Points on a hilly landscape, in no order, each with its height.
From any point a ball rolls to the lowest of the 2 points nearest to it. It stops when none of these is lower. Distance is the straight distance between rows; heights are no part of it.
k656 h=223: [-19  35  36   4  -6  16 -30   2  -9  -4 -25  33   3 -24 -17  21  14  59
   2 -39  12   7  10  -4]
k626 h=254: [ -3   8  19 -45  12  34   6 -45 -45 -15   5   6 -10  31  26  -3 -41  15
   0 -17  -2  15   8   4]
k929 h=155: [ -8 -23  50  -8   4  38  17 -29   9  -1   3  10  -4 -40 -22 -27  -6  17
 -35 -13   1  23  -6  33]
k724 h=342: [  7  34   5  -2   0  13  12 -39  27 -35 -39 -26   3  26 -26   1 -34 -13
   0  16  -5 -20   4  38]
k878 h=218: [ 23  25  28 -30  -6   3 -22  -1 -23  22  -5  46 -33   0   0  -9   0  29
  14  -9  48  16  50  16]
k992 h=301: [ 11 -25  46 -13   8  -5  -8 -44 -13 -30  -7   8   0 -13  -8  19  38 -27
  11  17   0 -17  40   1]
k698 h=248: [-16 -24  26  31  18 -15 -18  35 -10  -5   7  40  15 -11 -18  20  10 -41
 -34  24 -15 -24 -14  22]
k169 h=275: [ 14 -31  14 -40  10   1 -21 -28  -2 -20  -3  28 -19  10  10  24  33 -17
 -32  19   3  -1  39   7]
k262 h=583: [  3 -59   6 -19  -7 -14   6  23   8 -30 -23  46  16  10 -21  -3  11 -70
  -2  26  -4   1  15   2]
k395 h=627: [ -9 -15  -2  15  15 -34  14  30  18 -25   7  16 -22  34   9  -3   7 -16
   2  26  -6 -65 -29   1]
k684 h=87: [-21  13 -24  14  -1 -14  41  24  53  19 -17 -33 -27 -11   8 -16  26   3
  17  36  20 -50  -7 -28]
k462 h=67: [ 22  64   5 -25 -18   2   9  12 -16  27  -3  18 -24  10 -17 -43   1   7
  16  40   6   6 -12  10]
k719 h=296: [ -7  -4   6 -33  14  27   8 -28 -59  19  37 -13 -12  11  30  -6  -1  18
  -4  17 -12  32   9 -14]
k718 h=287: [ 14  14 -15  11  -3  -4   4  -5  43 -13  10  -6   4   4 -41  -7 -13 -66
   6  29  26 -17   0  -2]
k256 h=131: [-21 -13  75 -27   2  34 -30 -25  -4 -24 -18 -18   2  25  -2  28 -28  21
 -18 -42  29   1  18  -7]
k41 h=508: [-12 -33 -31   7  -6  -3   8   8 -17   4   0 -29  25 -12  12  12  -4 -10
  11 -25  11  36  31  -1]
k615 h=249: [ -9 -13   4  -8  11  17  36 -36   1  -9   1 -36  17 -19  -9 -23 -22  22
  27   1  12  -4   7  25]
k784 h=241: [ 31  15 -46  -6   2   0 -16 -17  25  41  16 -36 -20  29   8  -2   3  11
   6  28 -17 -16 -23 -36]
k750 h=251: [ 10  51  28  13 -11  -1  -4  -8 -12  17  21   4 -11 -23   1   8  -9  34
  21 -11  42  25  38  21]
k246 h=200: [ -4  66  10  28 -26   4 -14  20 -22  23  30  14   1 -22   6   3  -1  30
  24 -27   3  28  -8 -13]
k691 h=706: [-22 -39   1  18  -5  -2  10  11  36 -46 -24   2  32 -21 -32   7  29  -4
   7  -6 -17 -21 -14 -11]
k141 h=294: [-28 -44  26  24  20   1 -19  16 -43  -3  19   8  38 -17  -8  20   2 -64
 -32   7 -15   2 -16 -13]
k791 h=379: [ -1  16   6  33  21  15  20 -34   0   0 -12 -30   4  -7 -30  -6 -23 -42
  -8  17 -26 -26 -11  31]
k848 h=206: [  0   7   2  37  15  -6  16 -21  -6  17  -3 -72  12  -7   4 -15 -40  40
  36  -8  13 -23 -11  24]
k152 h=346: [ 28 -48   8   9   6 -35  -7   4 -13  18   0 -25 -13   8   5  -7  55 -33
 -12  41 -28  -4 -19 -33]
k986 h=626: [  7  51  25 -26   1  23 -16 -18 -35  35  -1  -1  -4 -18  16 -17 -28  56
 -19  -9  21  34 -25  24]
k967 h=352: [ 22 -34   0  16  13 -46 -24   0 -25  13  20 -18   4 -19  27  16  45 -50
 -45  27 -16  -7   5  -8]
k638 h=122: [-21  11   3  13 -12 -14  13  22  22   0 -15 -49  -3  -6 -18 -12  40  38
  12  42   6 -23 -17 -13]
k259 h=85: [ -2 -43  26  24  15   9  11 -11  -1  20   9 -19  -5 -32  -2 -20 -18  -3
 -44 -18   1  11   3  52]
k35 h=261: [ -4  17 -55  15  -6 -13 -25  23  12  26  10 -60   7  26   9  17   4 -21
 -19  31   7 -10  -8 -19]
k709 h=674: [-11  21 -27  -2  -2  -2  22  12  10 -30 -30  27  -2   8   9  -9  -6   3
  -8 -28 -43 -11 -34  13]
k827 h=600: [  0 -60 -15 -22  11 -28  -2  33   8 -10   5  43  20   8 -13  -1  14 -46
  13  44  10 -36 -13 -24]
k498 h=531: [-23 -34 -26   5  -8  -3  13  35 -22   0  10  20  18  -6  13   4  18 -10
  14 -11 -24  34   7 -27]
k136 h=393: [ 28  16  42  -1  -7   4  21 -51   2 -12 -39 -17  -2 -23  10  -6  -7  46
  36 -31  -4  33  19  25]
k835 h=554: [ -1  21 -35 -15  -7   0   5  29 -42  38  25  40   0   0  30  -4  12 -12
  26  11 -34  30  12 -25]
k981 h=55: [-39 -35  67 -26  13  27 -26  -7  -9 -32 -18  10  11   4  -1  43  14  -9
 -39 -23   8  -1  25 -16]
k540 h=324: [ 16 -22  -6 -14   3  -3   4 -11 -27   7  22 -12 -19  26  14  -2  35  -8
  -3  39 -35  24  -4 -28]
k406 h=191: [ 11  34  -8  24  13  17  11 -21  -4  22  60  28  -9 -22   3  14   2 -25
   8  -5 -42   3   2  -7]
k739 h=226: [ 27  56  -4  19 -22   9  21  -6  23  -4  24  29  -9 -14 -15  -5  -3 -30
   7 -11 -25  48  -8  -7]
k578 h=205: [-16 -26  22 -40   9  24  -7 -24 -28 -25  28  12  -4  35  23  24 -18  -8
   3 -27  17  20  29 -32]
k124 h=120: [-14  26 -49  14   3 -11  26   5  29  11 -53 -50 -16  15  13   5   5   6
  19  12 -18 -39  -6 -24]
k822 h=125: [  7  14 -38  12  -3 -27  11  24  35  12  13  -6 -30   5  33 -15   4  28
 -35 -14   2  -8 -18  27]
k235 h=260: [ 33  38  -2   2  -6  16   7 -33  31 -13  22  12  -8   8 -21   7 -29 -33
  -1  11  12  30  15  15]
k894 h=148: [ -6  -6 -62 -11  19  23  -1 -13   9  22  -3  -7  17 -11   5  -6 -32  28
 -10 -22 -13 -20 -15  11]
k211 h=715: [-35 -23 -15  10   8   5   0  42 -21  15   6  29  53 -31 -34  10   9 -17
  43  29  -5 -25  -3 -24]
k690 h=78: [-15  -3 -42  27   1 -30 -15  31  25  -4  23 -19   2  -5  18  18  16  28
 -19 -14  25 -33   6  20]
k767 h=344: [ 11 -11  62  18  -1   0  -4 -48 -23 -23 -20 -32  -4  -3   0  17   6   8
  19 -23  -3   4  32  16]
k355 h=650: [-13 -15   1   1  12  -9   2  16 -10 -43   2  51  -8  35  18   7  -8  -8
 -16  -1 -39 -31 -29  15]
k111 h=149: [  5  75 -25  42 -16  -3   0  17   0  45  46   1  -5 -14  20   1  -9  -5
  21 -20 -34   9 -13  -2]
k424 h=245: [ -4 -12   3 -41   3  10 -30   4 -17  -6  11  32 -20  28  18  24  15  11
 -32  -2  16  29  28 -16]
k33 h=209: [-20  20  79 -13 -11  30 -18  -9  14 -29 -28  27  -3  -3 -11  22 -18  34
  -9 -68  27   6  19   1]
k566 h=207: [ -7   8  21 -25  -5  27  42 -22  14 -16  14  27   6 -39 -23 -34  -7   6
  15   1  13  11   6  24]
k621 h=438: [ 29  17  27 -23 -22   1   6 -27  18 -22 -47   6  -2  -5  30   7 -30  29
  20 -58  16  50  32  24]
k57 h=283: [  9   4 -38  28 -15 -12 -37  10  10  11   0 -55  27  21 -20  10 -28  -9
  12  -4  31   1  -8 -20]
k312 h=117: [ -4 -37 -40  -8  13   6 -27  -3  17   9  16   1   8 -10   1   6  -9  20
 -30 -14  25 -24   7  13]
k783 h=327: [-14 -43  16   2   9 -11 -24   7 -53   0  30 -27  21  -2  18  18  25 -35
 -27  10   7  25   9 -31]
k813 h=556: [-14 -44  14 -11 -12   7   7  32  -5 -13 -11  47  13 -12 -12   0  13 -22
 -10  -5   2  42  17  -8]
k68 h=169: [ -6  14  21  25 -11  -7 -18  10   2  -1 -20 -12   5 -17 -27   3  38  54
   6   0  -4  -5  -9   2]
k413 h=208: [-11  -5  -7  11  17  -4   1  34  20  17  18  43  12 -22 -17  11  25 -14
 -22  54 -23 -27 -20   7]
k77 h=128: [  5  13  12  -2  -8   0  -6  23  -7  19  28   4 -22  18 -27 -37   2   3
 -13  47  12  -4 -30   0]
k306 h=578: [ -3  13 -35 -43 -10   1 -11  38 -54  26 -18  51  -2   4  21 -18  -1  20
  17 -16  -9  19  -3 -12]
k979 h=190: [ 39  -2   0   7 -10 -21  11  -1  15   7   1   8 -34  12  20 -26 -18   9
 -12 -32   8  18  -3  35]
k487 h=731: [  5 -37   4  11 -12 -23 -29 -16  28 -55 -14  -8  18   0   9  44  21 -15
  -9 -46  18 -10  25  -9]
k386 h=146: [ 32  25   4 -18 -24  -4 -17   8 -21  22 -37  25 -21  18 -23 -32 -13  11
  21   2  20  21  14  12]
k189 h=604: [-11  33   7 -32  -4  21 -28   5 -65  35 -29  17  -2  -2  10 -15 -14  53
   5 -23   7  17  -4   0]
k89 h=704: [-24   4 -35  33   8 -11  10  37   7  13   6  -8  19  -3 -10  10   8 -31
  28  19 -24 -40 -15 -29]
k97 h=173: [ -6  12   0 -11   3   8   9   6  18  -9  22  23 -15  -2  -9  -8  20   2
 -46  43 -17   1 -19  18]
k548 h=184: [ 53  23   0   8  -9 -15  15 -10  29  31  28 -22 -38  18   8 -36 -19   9
   5  12  14  26 -24   4]
k382 h=613: [  2 -45  -3   2  10 -33 -10   9  -2 -18  24 -13  10  13  -3  -7  15 -20
  20  15  20 -57 -20 -30]
k6 h=692: [-31   0 -37  14   7  -3  31  34  30 -26 -32  10  16   0 -10   5  17 -23
  -2  21 -41 -20 -24 -11]
k147 h=308: [  8  24 -26   7   7   7  30 -14  58 -16  -2 -28 -10  25 -19 -13 -52 -29
  11  18  25 -31 -19   7]
k655 h=217: [ 47  49 -33 -17 -12  -8   3 -12  16  42   8 -17 -18   9  23 -25 -16  35
  29  -4  -2  18 -35 -17]
k924 h=719: [-25 -44 -17  -3  -9  -1   0  -6  23 -55 -30 -22  31   7  -3  13   2  17
  13 -35   6 -31   5   1]
k819 h=157: [ -6 -12 -39  26  11 -18  10  -1  -1  16 -39 -77  -2  23  18  -4 -16  19
  13 -11 -10 -33 -15  -1]
k494 h=482: [  8 -21 -21  -2 -14  11  16  -8  22  -3 -23  -1  21 -17  12   4 -31   6
  13 -61  11  59  26   2]

Call two points neighbours if one is among the 2 nearest of the other. Go from one point of each pair to the other, from neighbour to neighbour, staying as low as possible. Name the highest point that can't be avoided.
k981, k259 | k615
k578, k462 | k967
k462, k111 | k750
k690, k548 | k979
k981, k684 | k656

For each start below, name the point where the ball stops.
k262 | k578
k724 | k111
k189 | k578
k967 | k462
k136 | k578
